A landscape with many valleys, sampled at points; each row gives a point and its height.
A ball rolls from a point to the lowest of its 3 nearest points, and stops where none of them is lower. Distance is the straight distance between rows; heights are no part of it.
Pubu: [-11   8  -3  20   1  13  -1  -1  -5 -15 -11   0  -6  -6  -2  -5   4  -8
  -9   8  -6   2  -3   8  -9   7 -13   7   4  11  -1   0  12  -2 -10   7
 -15   5 -11   3  -2   0  14  -8   3   6  -3  -1  21   1   6   1   6 -16
   3]  height 643
furu: [-12   5 -13  11 -16  21  -9   8   6 -23   9   1  -6 -43  -5 -10   6 -13
  -2  -8  -1  -3 -17   0  -6   2 -14   3  22  16 -12   9   3  23 -10  -3
  -5   7 -14  -9  -5  13  17   3  -5   5 -19 -17  13 -19  -5 -10   9 -24
  -7]  height 165
Bisi: [ 14  13  16  20   5   1  20 -19   0  17  22  -2 -25   6   2 -10   4  21
   3  15  -8  14  11  21   5  -9 -29 -10 -25  -3  30  -6   9 -40  -3   3
  10  -5  -7 -15   1  -9   5  -6   7  10  24  29   5  27  21  12 -14   3
  20]  height 526
nub: [  6 -10 -28 -18 -15  12 -11  -9  18 -14  15 -21  -5 -28   7   0   9 -10
   4 -33  23 -20   4  -1  -1  13 -12 -15  26   0 -34   0 -13  25   3 -17
  -4  -7 -18 -17  13  23  18  18  -7   0 -10 -28   2 -32 -15 -15  20 -21
  -1]  height 539
lan: [ -1 -10   2 -39   0 -14 -37  11  -5  15 -10 -15   6  15  21  16   6   9
  14 -34  -6 -27  19 -12   5   7  19   0  -6  -6  -1  -6  -1  38  29 -26
   7 -14  22   8  25   0 -15  36  -3 -14  19   6 -18 -34 -13 -14  -4  47
 -23]  height 728
vibav: [  9  -9 -13 -21  21 -12 -20  15 -19  23  -4  10  15  19  10  21   4  -3
   3  -8   6  -3  15 -20   5   5  15  -6   0 -10 -17   7 -19  16   9  -7
  14   2   6  15  24  -9  -9  14  -8  -3   4 -14 -14 -10  -8   6   7  16
 -19]  height 707
Zivo: [ -5   5 -16  10 -17   5 -35   4  -4   4 -34  28   0 -18   5   2  20 -18
  10 -17  18  -7  26  -6  24  21   1 -11 -10  -6 -14 -13  29 -11   0   9
   7  21  10  -2   5   9 -18  19   3 -34  11  21  13 -32   7 -13  31  22
   9]  height 926
san: [ 23  -8  15   3   4 -10  21  -2 -17  20  14   2   3   8   2  -3   1  12
   2  26  -9   4   3 -13  19 -11   3 -13 -16  -6  18   1 -12 -22 -13  -4
  17  19  12   8   1 -18 -15 -11  -3   5  -3   5 -15  16  -1  21 -24  -2
  -3]  height 578
vubu: [ 20   7  24  10 -12 -19  27 -12  18  -3  23 -14 -10  -2  -9  -2  -8   8
   5   3   0   2 -18   2   1   3  -9 -11  -5   8  18   6  -9 -30  -3   5
  14 -14  17   8  -4  -9  -2 -18   5  13  17  12 -14  31   1  13 -41 -15
  -1]  height 443
bog: [ -2  -6  11  -1   4   2  -4  -3 -17  10  -4  24  -2  14  -1 -10  -8   7
   0  25 -24  14  12 -12  18 -13  15  10 -14  -4  19  -1   3   7 -10  -7
  -9  27  10   5  -2 -12 -21  -1  -7  -7 -14  -7 -11  -6  -9  14   3  -1
  -2]  height 657
kor: [ 22 -12   4 -10  15 -13  13   5 -20  30  17   6  20  12   1  17   5   8
   5  26   9   0  -4 -27  13 -13   9 -15  -4  -5  -8   5 -12 -17 -16   0
  19   8   9  17  15 -17  -7  -8 -11   8   3  -6 -19  15 -10  20 -18   1
  -6]  height 599
Puzat: [  3  -3  -5 -11  -1 -18  16   6   7   0   3 -21  19  12   9   7   2  -7
 -15 -24  31  -8  -5  16 -13   2  -3 -10  15  -6 -21   2 -18   7  11  -3
  13 -31 -19   3   3  12  13   2   4   1  -1 -12  10  15  -8  -3  -1  -2
   1]  height 484
buf: [ -3  -4 -17 -10 -12  -8 -33   0  10  -2 -33   6  -2 -15  10   1  19  -7
  25 -31   8 -19  19 -16  14  28  11 -17   1  -6 -10 -16  20  15  18  -8
   4   9  18  -1  13  14 -20  25  -5 -24  16  20  15 -41 -11 -16  14  28
  -2]  height 949
geku: [  5 -25  16   8   6  -4   3  -3  -8  27  18  20  -3   4  -3  -2  -9  20
   9  37 -26  11  -4 -39   6 -16   8 -10   0   4  -2  -3  -7 -12 -11  -3
  -1  20   6  13  14 -23 -20 -19 -24   5 -20  -6 -27  14 -16  19 -14 -21
 -10]  height 442
zuzi: [ -5 -14 -19 -17 -11  -2 -22  -2   6   7  13  -9   4   3  18  11   0  -1
   6 -33  21  -8   7  -8  -7   5  -8 -13  18   5 -29   8 -23  21   7  -7
   0 -11  -2  -5  24  15  20  10 -19  -1  -5 -47  -9  -7 -10 -15  10 -12
 -12]  height 409
sisaf: [  4 -17  -6 -32   0 -11   8   1  -4  10   5  -7  16  18  10  15  -8   3
  -2 -20  17 -15   1  -3 -13   2  20   1  14 -11 -15   8 -20  18  10  -5
   8 -20   2   4  13  10  -2   4 -10   0   7 -28 -22   2 -15  -8  -1   5
 -12]  height 406
Sumon: [ 27  21  23  -1 -14 -17  36 -11  11  -4   5 -14   0  -2   7  -3  -2  12
  -8   0   8   8  -7  15  14   8  -3   1 -21  -9  22  -8   0 -26   6   6
  24  -5  11   3 -18  -5   0   0  12   5  25  18  -8  19   8  14 -29  21
   4]  height 467
Dofu: [-18   9 -11   0 -20   4 -14  -2  23 -33 -27   0  -1 -10  -7  -7   6  -4
   4 -25  -6  -3   3  -1  -3  12  11  16  16  -2  15   1  14  18  13   7
  -2   3   6  -4 -16  14 -15  10   9  -9   2  -5   8 -27  -6 -21  11   7
   8]  height 202
zuke: [ -6 -22   5   5  -6   6  32   4  31 -34  25 -19  -4 -14 -10  -5 -22  -6
   8   9  -3 -17 -31  -4 -38 -10   8   1  18   5   0  -1 -15   7   5  -1
 -17 -18  -9   4  -9  -1  21 -18   3  20 -10  -8  -3  12 -13   1 -20 -18
 -11]  height 486
Kig: [  6   7  10  17  23   4  10  -2 -10  15  15   2 -12   7  -6   1   2  -1
   2  21 -11   7   2  13  -4 -15 -25  -5  -9  10   4   5  15 -26 -15   8
  -3  -7  -8  -6   3  -6  12 -18  -3   7   8  24  19  23  21  10  -2 -14
  16]  height 508
ter: [ 10  -3  24  -1  -2  -6  24  -8 -12  14  -4  15  -2   2   3 -21  -6  14
   3  20 -16   8  14  -1  24  -5   5   3 -33 -10  35 -10 -12  -7  -4 -10
   5  31  15  -5  -7 -19 -27   6  -2  -5  -6   4 -12  -2   2  20  -8  17
   1]  height 609
tovo: [  1 -20 -12   0  11   0   1  -3  -8   3  13  10   8   6   0   9  -6   4
   7  16  -8   2 -15 -27 -11 -14   3   1   8  11 -10  10  -9  10 -16   4
  -2   2   1  11   8  -2   8 -13 -17   6 -13 -20 -10   7 -15   3  -5 -15
 -20]  height 337
dem: [ 19  17   1  -7  14 -18   6   6 -19  20  -1  -4  15  18   8  10   0  -4
  -2  14  20  11   2  19  14  -5  -5 -15 -19 -12  -5  -1   5 -22  -2   9
  16  -9  -7   2  -3  -3   1  -1   6  -3  19  37  15  24  25   5   0  15
   8]  height 568
runi: [ -8  15  -5  -2  -6 -11 -12   2  16  -4 -36 -15   8  -1   1   1   8 -11
  -5 -36  22  -8  20  18  -4  25  -8  -7   6  -9 -14 -11   7   3  28   6
   7 -14  -4  -1   0  15   1  16  13 -15  10  14  20 -15   2 -11  11  18
  16]  height 699
Tuni: [  1   1   0  -2  -3  -6  29  -3  14 -16  -6 -15  10   7  -3   3  -8  -2
  -9 -10  14  -6 -19   8 -15   1   2   4  22  -7  -1   0 -13   4   9   1
   9 -20  -7   2 -12   6   8  -9   7  11   3  -4   6  15  -6  -3 -10  -5
  -1]  height 458
Salev: [  5  -8  -2 -27  13 -20 -17  14 -12  23 -13  -5  14  14  11  19   0   0
   1 -19   6 -10  18  -9   7  11  26  -1  -4 -12  -2   0  -6  22  21 -15
  11   3  12  10  17  -3 -15  20   6 -13  17   8 -14 -20 -11   2  -1  34
 -15]  height 634
Sime: [-17   1 -17 -12 -15   4 -27  -7  16 -17 -19   4  -3  -3  -5   1   4   3
  15 -36  -9  -1   4  -8   2   7  15  14  10   2  -3   2   5  25   9   1
  -2   7  14  -5  -3   3 -14  16  -5  -7   3 -17  -7 -27  -7 -19  11   4
  -1]  height 418
Lil: [-15 -15  -1  -3 -10   3  24  -1  25 -34   4 -10   1   3 -10   2 -19   9
   8  -1  -7 -12 -27  -7 -19 -11  21  11  18  -5  11  -5 -18  10   7   7
  -5  -2   3   2 -14   7   1   0  -3  11  -2 -20 -22   7  -6  -5  -9  -4
 -13]  height 437
nerop: [  8  -6  -2 -15  16 -11 -22  16 -22  22 -23   6  13  13   0  11   5  -5
  -1   6   5   9  21  -6  22  11  13  -2 -15 -10  -3  -1   4   4   4  -5
   5  21  10  11   7 -14 -18  14   2 -17  -1  13  -3 -14   1  11  13  22
  -3]  height 740
kora: [  9  -2   7   3 -11 -15  38 -10  17 -21  13 -15   4  -1  -4   3 -19   4
   1   0  11 -10 -26  -3 -15  -4   8   5   5  -3  12  -4 -13  -6  -4   6
   8 -12   7   6 -10  -2   0  -9   3  14  11  -4 -14  16 -14   3 -26  -9
  -7]  height 421
metis: [  8  10   7 -13 -10 -14  19  -3  12 -14 -15  -8  11   9  -3   2  -9   5
 -16 -16   9  -3  -5   9  -2   3  23  17   0 -17  23 -11  -9   5  18   4
  11   1   5  -2 -19  -4 -16   1  18  -4  22   8  -9  -3 -14   4 -14  24
   5]  height 573
nutuz: [ -9 -20  -7 -26 -16 -10  32  -1  24 -16  10 -23   8   8   9  12 -21   0
 -10 -28  16 -20 -17   3 -21  -8  23  -2  22 -14  -7  -4 -27  20  19 -14
   3 -33  -3  -5  -3  15   5   5   1   1   0 -31 -25   4 -15 -20  -6  -6
  -3]  height 494
roge: [-14   9  -3  10 -17  -3   1   0  25 -32 -30 -13  -2  -2  -7  -7   1  -5
 -14 -21  11   6   4  14 -11   9  -1  16  13 -11  17  -5   7   8  20  15
   3  -7  -7  -6 -29  10   1  11  17   2   2  -6  18 -10  -9 -11   8   9
  12]  height 432
refaz: [ -4  -3 -35  -1 -15  13 -27  -7   8  -6  -3   9  -4 -21   4   8  17  -2
  17 -34  -2  -5   4 -19   5   7   6   0  12   4 -21   3   8  30   8  -6
   7   9   6  -6  11  17 -10  24 -13 -18   1 -18   1 -37 -10 -23  28  -5
   2]  height 535
savu: [  0  -7  23  26  21  21   4   3 -10  32  36  17 -34 -13 -16 -11  -4   3
  -8  23 -24   2   7   1 -11 -15 -17  -9   1  19   7   0  20 -21 -15  -3
 -21   1 -18 -11  16 -10   9 -39  -5   7 -14  24  -1  19  10   1  -7 -38
  11]  height 464
laf: [  1  21  -8   6  -3 -15  -2   4   9   4 -21 -17  10   8  14   2   4  -7
  -8   4  23   9   6  36  -4  -6 -26  -9 -15 -11  -3 -10  10 -22   9  14
  14 -21 -22  -8 -14  11  17   7  14   2  21  39  22  15  30  -2   8  25
  18]  height 601
zam: [ -1   9 -13  21   3  12  -7   5  -1  -8   8 -12   6 -22  -1   7  17 -16
  -6  10  10   0 -12  11  -5  11 -30 -10   7  13 -28  10  10   0  -9  -4
  -8 -15 -21   3   0   4  25  -6   5  12  -4   6  35   4  10  -6   4 -25
   5]  height 690
fek: [  6  -1  19   8  15  10  -6  -2 -24  24  -9  26 -15  11  -1 -21  11   1
  -1  36 -21  17  24   5  22  -3  -4  -9 -25  -6  11 -15   1 -21  -8 -15
 -11  21   3  -2   8 -13 -13   4   4 -17 -22   9   7   6  18  13  13   6
  13]  height 622
gubu: [ 15  -6   4 -37  -4 -18   4   1  -2  11  -5 -12  16  16   8  17  -9  11
  -5 -30  11 -21  11   0   0  11  34   5   4 -17   8  -2  -9  24  24 -12
  13 -14  11   7   4   6 -24  17   4  -6  21  -1 -28  -8 -12  -5 -10  28
 -15]  height 527
rud: [-18   8 -17   7 -18  21 -29   3   6 -17   7  22  -2 -26  -6  -8   6   0
  10  -9 -22   5 -20 -16   3  -2  10   4  12  16 -12  12  11  23 -11   8
  -6  16   7 -12  -4  10  -3  10  -8  -1 -22 -22  -2 -26  -2 -13  17 -20
  -3]  height 379
Tira: [ -6  -3  13  22   4  18   2  12  12 -23  29  -6 -20 -40 -13 -11 -11 -10
  -8  19 -18 -12  -5  12 -27   0 -24   8  15  11  -3   6  19   2   6   0
 -26 -17 -25   0  -6   1  38 -26  16  24  -6   6  29   0   7  -4 -19 -31
  -2]  height 518
tig: [-29  -2  -8  10 -17   9  -2   7  27 -47  -7 -16  -7 -12 -10  -9  -6  -7
  -2 -10 -10  -3 -20  10 -17   0  11  15  20   8   5   0  -6  23  10   2
 -14  -1  -3  -6 -15  12   7   3   9  13 -10 -21   3 -12  -8 -15   3 -10
  -4]  height 520
boru: [ -2  17  13  14   4   4   8  -6  -2  -3 -15   0 -10   8   7 -11   4   2
  -7  14  -2   8  10  23   3  -8 -28  13 -23  -7  26 -12  13 -20   1  16
  -9   0 -10 -12 -13  -2   8  -1  16   1  11  24  20   6  17   6  11  25
  21]  height 576
bipe: [-16  15  -2  19 -13   1 -13   3   7 -21 -32   5  -2  -7  -1 -12  11  -8
  -7  -7   3   2   9  13   7  11 -15  14  -4   0   6  -1  16  -5   1  11
  -7   8   1  -3 -14  11   4   7  18  -6   1   8  23 -18   6  -9  22  10
  15]  height 481
komi: [ 12  -1  22  21  15   8  14  -9 -14  25  13  18 -23   1  -2 -13   0   4
   1  27 -22   8   9  -3   2  -7 -10  -5 -13   9  16  -8  10 -26 -10  -2
  -7  15  -5  -4   9 -11   0 -17  -7  -1  -7  11   3  17   5  10  -6 -19
  13]  height 489
sevi: [  5  -8  16  19   1   1  31  -4  18  -7  38 -12 -18 -13 -17   0 -16   5
   3  11  -2 -14 -18 -10 -22 -15 -10  -8   9   9   6   0   9 -21  -8   3
  -6 -11   0  -1   6  -7  10 -40  -2  17   1  17  -4  19  -3   6 -27 -29
  -8]  height 460
tede: [ -3  14   4  16   9   9 -12   2 -20  12  -9  12 -11  10   1 -10  11  -4
  -2  25  -2  18  20  24  18  -5 -19   0 -29   2  12 -18   9 -31 -15  10
  -5   8  -6 -11   4  -2   5   9   8 -14  -1  29  18  17  30   2  16  15
  17]  height 620
vug: [ 10   4  -7   2  19  -5   6   4 -23  20  20  -8  14  14   0  20   7  -6
   2  19  12   0 -11  -4  -8  -8 -11 -23   3   5 -32   4   1 -21 -18   0
   5 -21 -11   7   8  -6  14 -17  -8   7   7   9  24  31   5  11  -8 -15
   4]  height 534
gikon: [-10   1  -8  -4   4   4 -17  -2 -10  -8 -16  12   2   8  -7  -4  -2   4
   2  -2 -10  11   5 -12  13   3   4  16   2   4  -2   7   1  15  -6   5
  -3  19   6   6  -1  -1 -15   2  -8  -9  -5 -14  -3 -10   1   2  11  -2
  -7]  height 708
fumel: [ 13   8  -4  -6  24 -12  -6  13 -28  27  -6   5  11  18   5  18   9  -9
  -3  21  10  11   8   0  15  -2  -1 -10 -13  -7 -17   4  -3 -20   0   0
   6   9   1   8   6 -10  -5   2  -4  -7   1  13   8  21  15  11   8  16
  -2]  height 623
feza: [-12 -10 -17  -9   3   3  -5  -2   1 -10   2  -6  10   1   1  10  -4  -2
   6 -10   8  -4 -11  -9 -15  -2   8   5  12   6 -21  10 -14  22  -1  -1
  -5  -8  -4  -3   2   1   7  -3  -8   3  -6 -32 -10   3  -8  -7   0  -7
 -15]  height 265
Gopit: [  2  13  17  26  16  26  10 -16  10   9  18  10 -37   0   2 -25   4  11
  -6  18 -19  15  15  36 -16 -18 -41  -7 -26   6  32  -2  15 -25  -6  11
  -8 -18 -29 -19   0   5  11  -7  11  16  12  27  23  16  23  -1  13   4
  22]  height 531
rap: [ 14  18   8  -2  -2 -15  21   0  -2   6  -8  -8  11  10  12   0  -1   2
 -10   3  18   7   2  21  12   2  -7   6 -20 -16  12 -14   4 -18   5  14
  17  -4  -3  -7 -13   1   0   2  14   4  19  32   5  14  13   5   0  26
  13]  height 512
zomef: [-19  12 -13  13 -24  18 -27  -4   3 -19 -13  27  -7 -18  -8 -19  10  -3
   7 -12 -14  11   3  -5  15   7   7   9  10  10   4   7  27  17 -16   8
 -10  18  14 -10  -8   7 -14  11  -1  -9  -7  -5   9 -32   3 -15  22   1
   6]  height 79
Saz: [ 23   0  20  -7   7 -10  21   7 -24  32  12   3   3   3   4  -2  10   6
  -4  30   1  12  22   6  36 -11   5 -17 -44 -15  21 -11 -12 -25  -3 -29
  20  31  21   1   8 -33 -16  13   4  -1  -7  22   0   7  11  32 -12  16
   1]  height 584
Mafe: [-13  -5   1 -15 -10  -6  -1   0  10 -21 -18   6   2  11  -9  -6 -21  12
  10  -8 -16   5   0  -4   4  -2  32  25   0  -5  24  -4  -5  18   9   8
  -5  16  17  -6 -22   0 -26   3   3  -9   9  -5 -18 -17 -10  -3   3  20
  -1]  height 555
bofu: [  4   7  -9  12  17   8 -21   8 -27  16   3   6  10   2   3  17  15 -12
  -2  26  -4   7  -2  -5   7   2 -18 -23   0  13 -31  13  12 -24 -16   2
  -4   6 -11   7  14  -4  17  -8  -5  -5 -13  11  22  17  21   8  10 -16
   2]  height 557
beri: [-12   8   7  19  -3  21 -19  -2 -10  -3 -10  21 -14   4  -6 -17  -2   1
  -7  13 -27  14   4   4  -2  -1   2   9   1  12  10  -3  18   1 -18   5
 -21  20   4  -2  -2   3  -9  -6  -9  -3 -21  -3   1 -10   3  -1   9 -12
   6]  height 656
lura: [-13  15 -15  12 -17  -3  -7   9  36 -24 -23 -27   3  -9   1 -13  15 -17
 -15 -24  22   0   7  24 -11  13 -27   1  13 -13  -7  -4  -2   5  27   1
  11 -16 -18  -4 -19  17  13  13  23   2   2   1  27 -21  -6 -15  10  -2
  20]  height 626
zin: [ 13  -5  -9  -7  23 -10 -15   8 -31  32   7  11  21  28  -3  21  12  -5
   0  27   5  12  -3 -25   8  -5   4 -13  -1  -4 -24   8  -7 -12  -4  -3
   8   8   4  23  19 -16   5  -5 -17   3  -5  -9   1  15  -1  19  -1  -2
 -10]  height 632
rak: [-21  15  10  20  -9  14  -2  -4   6 -22 -17   7  -7  -2  -3 -16   2  -2
 -13  -3 -13   9   0  19   0   8  -7  24   2   6  21  -3  17   3  -6  11
 -20  11  -4  -1 -12  12   0   0   6   7  -6  -5   9 -12   7  -6  10   0
   8]  height 589
nep: [ 32  21  11 -16  -5 -29  23  -1  -5  28  19 -17  16   8  10   5   3   5
  -6  -2  23  15  -4  10  29   5   2 -15 -19  -6   2  -3  -5 -30  -5  -4
  25 -17  10   9   0  -9  -3   3  13   1  29  29  -4  25  13  17 -27  16
  -1]  height 509
kure: [-12  -6 -21  -8  -7  -4  -5  -1  10 -15 -11 -17   8  -2   1   4   0 -10
 -10 -26  25  -8  -2   8 -13  13  -5   0  20  -2 -20   4 -19  19  10  -7
  -1 -17 -13   0   1  14  10   4   2   2  -3 -21   9  -3  -8 -11   8  -8
  -7]  height 380
duva: [  9 -18   0 -22   4 -13   2   3   1   6   0  13  11   7   4   3 -18  21
  11   8 -15   3  -2 -18  11 -14  32  18  -6 -17  16   1 -15  15  -3  -4
  11  16  16   8  -6 -12 -26   4  -6   4   7 -14 -35  -8 -11   8  -4  15
  -8]  height 438
pilud: [ 16   0   5 -21  15 -15  -3  10 -13  21 -17  -3  20  11   1  11  -3  -3
 -10  -4  16   1  17   5  15  11  25   9 -16 -16   5  -5   0   3  11  -9
   4   7  10   9   3  -9 -21  11  11 -12  14  19  -9 -16  -2  10   0  38
  -8]  height 710
zukon: [-14  -4   2  -5  -3   1 -23  -1  -7   0 -17  16  -1  11  -6 -10  -4   5
   8   1 -24  13  12  -7  20   0  23  21  -2   5  17   1   1  12  -3   2
 -14  22  20   3 -14  -8 -23   7  -4 -18  -3  -9 -13 -17  -1   0  13  11
  -2]  height 648
fuvun: [ -2   9  16   8   7   9   1  -4 -16   8 -18  17 -10  14  -1 -20   6  -5
  -2  17 -14  19  17  15  14  -3  -2  11 -25  -2  23 -13   8 -14 -10   2
 -17  20   8  -5  -4  -7 -11   0   7 -15  -6  13   4  -2  11  10   8  15
  12]  height 586
riku: [ -8  12  17  30   7  23  -2  -1   7  -8   8   9 -25 -20 -17 -21  -6  -5
 -12  20 -20   3   1  21 -23   0 -23   9   2  15  10   7  16 -15 -10   2
 -26  -7 -15  -5  -7  -2  20 -22  15  17  -9   9  19   0  11  -6  -1 -21
   9]  height 472
dile: [  4  -4   0   7  10  -1  22   3  -2   1  23 -13  11   0 -11  13   2  -7
   1  10  15  -8 -15   1 -20  -8  -8  -7   9  11 -16   3   0  -4  -7   2
  -6 -24 -12   5   3  -2  23 -24  -3  14   4  -1  17  21  -5   3 -17 -22
  -3]  height 493
vudu: [ -3   3  14  23  12  19 -11  -1 -19  15  13  24 -12  -8  -2  -8   1  -5
  -9  25 -24   9  -3 -13  -1  -5  -5  -6  -2  22 -11   9  18  -5 -21  -2
 -19   9 -10   1   8  -3  10 -15 -11  -2 -28   3   5   4   8   8  -2 -29
   4]  height 445
mivu: [ 20   1   6 -18  -9 -20  33  -4  -1   4   4  -6  13   3   8   9 -13   5
  -8 -10  14  -4 -16  -5   7   3  16   9   1 -13   8   0 -18  -4  -1   0
  18  -5  14  13  -8  -3 -13   1   7   0  19   3 -25  11 -10   7 -28  14
  -9]  height 624
Lig: [ -2   2  -9   1  11  -4  -9   3 -15   9 -12  -7  15  16   4  17   2  -9
   1  -6  10   4  -3  -5   4  13  -6  -1   8   2 -23   8  -8   8   5   6
   5  -4  -3  11   8   1   3   4 -10  -5  -3  -8   5   8  -1   1  11   5
  -7]  height 717
sena: [ -9  -4  -6 -18  -3  -7   8   0  14 -23 -14  -7   6  13  -5   3 -13   3
   1 -14   3  -3  -8   1  -9  -1  23  14   8  -4  14  -3  -9  20  13   6
   7   1  -3  -2 -17   8  -9   4   2  -1   9 -13 -13   1  -7  -6  -2   9
  -6]  height 503
faki: [  3 -15   3 -34   4 -12 -17   8   7   7  -7   2   9   5  -3  10  -6  20
  12 -22 -17  -6  16 -11   6 -14  45  20  -9 -12  15  -2  -8  25  19 -11
  -4  11  30   3  -9 -15 -42  15   3  -7  18   0 -33 -33 -15  -1  -3  40
 -10]  height 243
Luve: [ 12   9  18  12   7   0  22 -15  -4  -1  -6   6 -10   5  -1 -16   3   4
  -2  17  -7   8   4  16   2  -3 -13   8 -19   0  27  -8   7 -24  -4  14
   3   9  -1  -5  -9  -4  -4 -11   4   4   3  19   6  16   5   9  -2  10
  17]  height 546
sot: [ -4  -2  -6 -17  -5 -12  -5  -2  15 -15 -24 -23  11  11   4   4  -5  -8
 -11 -33  22 -11   5   7  -5  15   8   0  17  -9  -4  -4 -10  22  20  -6
   5 -18  -3   2  -1  10  -1   9   7  -7   9 -14   0  -6 -12 -11   3   8
   4]  height 506
rapum: [ -2 -25   0 -20 -11 -13  34  -2  18  -5  31 -15  18   4   6  11 -14   1
   2 -10  32 -20 -22 -15 -25 -14  13  -9  18  -5 -14   5 -29   2  -3  -6
   4 -36  -1   5  11  11  13 -10  -8  11   3 -31 -24  22 -17  -3 -22  -9
 -13]  height 548
vutub: [ -4   9 -22   7 -11   3 -26   7  -2   2 -28  12   7 -15   4   5  17 -16
   2 -21  11  -6  15  -4  10  25  -7 -12   0  -2 -20  -6  22  -1   5   6
  12  16   4   2   6  13  -8  20   1 -24   4   8  19 -20   6 -16  29   8
   2]  height 862
buzu: [ -6   8 -20   4 -18   8  -9   3  20 -25 -14 -15   0 -22  -3  -7  10  -9
   0 -25  15  -8   0   3  -4  15 -11   0  16   3 -14   3   6  19   3   2
  -2   5 -13  -8  -2  20   8  18   3  -3  -4 -16  21 -18  -3 -12  19 -17
   5]  height 417
Pib: [ 19   8  11  -4   8  -7  16  -3 -19  17   3  -4   4  11  11   4   7   4
   2  23   4  10   0  14  15  -4  -3  -7 -27 -12  11  -8  -4 -24  -9  -5
  15  11   1   0   0 -15  -4   0   1   2   6  25   3  19   7  14  -6  11
   7]  height 556
Dirod: [ -9  16  15  32  10  27 -21   0 -30  23   6  31 -21  -5  -4 -16  19  -4
 -10  30 -27   9  10   6   9   6 -22 -17  -8  16  -2  -3  19 -24 -31 -10
 -22   8  -5  -6  13   0  12  -1  -3 -12 -30  16   9  -2  30   8  13 -18
  18]  height 487
Dipo: [-12 -12 -29 -10  -3  10 -31  -1   7  -3   6   9  -1 -10   2   6   4   6
  21 -19 -14   2 -11 -19  -2  -8   7   8   9  11 -26  12  -6  30   1   4
  -4   3  11  -4   5   4  -1  18 -16   1 -12 -42 -23 -17 -10 -14  16  -8
 -16]  height 373
Nerum: [ 15  -5  27  16   1  -7  17  -7   0  20  31  -6 -22  -5  -9  -6  -4  16
   6  14  -4   8   0 -10   7  -7 -14 -15 -16  11  16  12  -4 -39  -5  -1
  15   1  13  -1  11 -22 -11 -20 -10   3   2  14 -19  31   5  20 -38 -23
  -2]  height 457
Zom: [ 26   9  -3 -13  12 -17  20   3 -16  25  12 -10  20  16   2  22   4  -1
   5  16  19   2  -5   3   7  -8  -3 -17  -8  -6 -15   2  -1 -26  -9   2
  21 -19  -1   0   5  -4   5 -14  -3  -2  13  20  11  31   9  17 -10   4
   6]  height 577
dupek: [ -5 -13 -11 -22  -2  -8 -17   5   6  -6 -15   3   7  10  -1  10  -7  12
  13 -20 -14 -11   6  -9  -4  -1  26  13   2  -7   4   3 -10  31  15  -3
   4   2  21   2  -6  -2 -22  12  -3  -6   4 -18 -26 -17 -11 -12   6  12
 -11]  height 444
Manug: [-26 -23 -14 -15  -6   2   4   2  24 -29  19 -24   1 -10  -3   0 -17  -6
   7 -13   7 -13 -23  -6 -20 -13   8   2  23   7 -14   4 -30  24   6  -9
 -18 -16  -6  -8  -4   9  28  -1  -8  12 -14 -40 -16   0  -6 -10   1 -19
 -16]  height 153
Mobor: [  4 -19   1  -4  -7   0  20  -6   9 -11  24  -5   5   1  -2   2 -23  18
  16  12   2 -12 -32 -26 -16 -12  17   0   8   3   3   5 -15  -4  -9   4
   6  -4  13  10   0  -5  -2 -15 -11  10   2 -14 -32  16 -16   4 -17 -12
 -16]  height 389
beka: [  2  -7  -9 -29 -10  -8 -25  -6   6   0 -11 -20   1  11  18  10   2   6
   6 -46   8 -25  17   0  -1  19  11 -12  10  -5 -13  -8  -6  31  24 -21
   5 -12   6  -1  18  12  -4  31  -5 -18   9 -16 -15 -22 -16 -21   1  23
 -12]  height 817
pevuf: [  0   1  -6  -4  10   0  -4  -2 -12   5 -24   1   5  14   0   9   7  -7
  -5   2   7   8   1   5  12   9   2   5  -6  -5  -4   5  -1  -3  -2   4
   1  10  -3   2  -3   0  -7   1   3 -12  -1   4   6   1   6   1   9   7
  -1]  height 677
loni: [ -2  -5  10   5   8   7  14  -7  -4  -2   8  10  -8   3  -2 -10 -13   5
   4  23 -19  -2 -12 -14  -7 -10   6   5   0   7  11   1   0  -2 -12   8
 -11  11  -2   3  -2  -5  -5 -17 -15   8 -11  -1  -7  12 -12  10 -11 -17
  -3]  height 388
gusi: [ -1   5 -17  15   1  17 -22   5 -18   6   7  21   7 -22   4   9  15 -15
  -3  11  -5   4 -10 -18  10   7 -10 -14  12  19 -29  18  19   3 -18   3
   4  14  -7  -1  10  10  17   2 -11   2 -26  -4  13 -11   5   1  19 -22
  -4]  height 475
rami: [-19  12   3  23 -10  31 -20  -2 -14 -10  11  22  -9 -32  -7  -9   0  -8
  -1  11 -21   5 -11  -7   4   6 -11  -2  15  25  -9  14  20  14 -24   0
 -17   8  -5  -1   2   3  11  -3 -10   5 -31  -2   8 -15   3  -3   8 -23
  -7]  height 362
bunar: [ -6   9   8  16   3  15 -25  -4 -21   8 -24  28  -7   4  -2  -8  14 -12
  -3  16 -12  18  13   0  16   3  -6   4  -8   7   4   2  13 -14 -17   2
  -9  17   6   4  -2  -2  -5   6  -3 -15 -18   6   9  -3  18   4  16   1
   7]  height 636
piz: [ -1  -5  15  18  10  16   9   1  -4  -3  23   8 -17 -12 -11  -8 -11   8
  -6  19 -12  -8  -8  -2 -21  -6 -14   4   4  15   6   0  20 -14 -14   8
 -18  -2 -14  -1   5 -11  14 -34   1  17 -14  13   8  14  -4   5 -15 -25
  -1]  height 431
Rele: [  2   3  19  32  15  23  10  -7  11   4  32   0 -40 -11  -9 -10  -3   5
  -8  17 -15   2   8  27 -27 -16 -33  -3  -8   8  19   3  24 -25  -1   7
 -14 -15 -25 -16   1  -3  26 -29  13  24  11  31  23  14  14  -6  -6 -15
  18]  height 507
Koze: [-14 -13 -21  -4 -19   8   2  14  26 -33  25 -25  -5 -43 -11 -13   1 -16
  -1  -9  12  -9 -14   6  -7   1 -16   0  25   4 -26   4 -27  29   5 -15
 -16 -19 -24 -10  -6  15  37   7   2  13 -23 -24   5 -17  -2 -12  -1 -30
 -10]  height 325
Muku: [ -1  15  17  13   0   4  29 -10  21 -21 -11  -1 -14   1  -2 -14  -5   7
 -13   8  -2   2   1  15 -14  -7 -14  16  -7  -8  40  -9   5 -16   7  16
  -4  -1  -8  -3 -31   0   5  -5  16  18   7  10  10   9   1  -4  -2  10
  18]  height 574
fipiv: [-12 -23 -21 -27   2  -6 -10  -3  -1  11  18  -5   6  15  14  19  -6   9
  13 -15  12  -9  -9 -23 -15 -10   6   1  12   0 -23   9 -23  22  10  -5
   1 -15   6   0  22   0  14   2 -18   5   4 -46 -33  -1 -13 -10   1  -4
 -18]  height 338

Where does a ball stop that starts at each point below?
Tuni -> feza
sena -> feza
laf -> feza
pilud -> feza

Call two points neighbours if one is among the 3 nearest of the other. Go from one point of each pair to the other, from neighbour to neighbour, staying as low as possible. Name the highest point that can't be avoided.
zomef / faki -> dupek
zomef / Manug -> rud
Manug / furu -> Koze
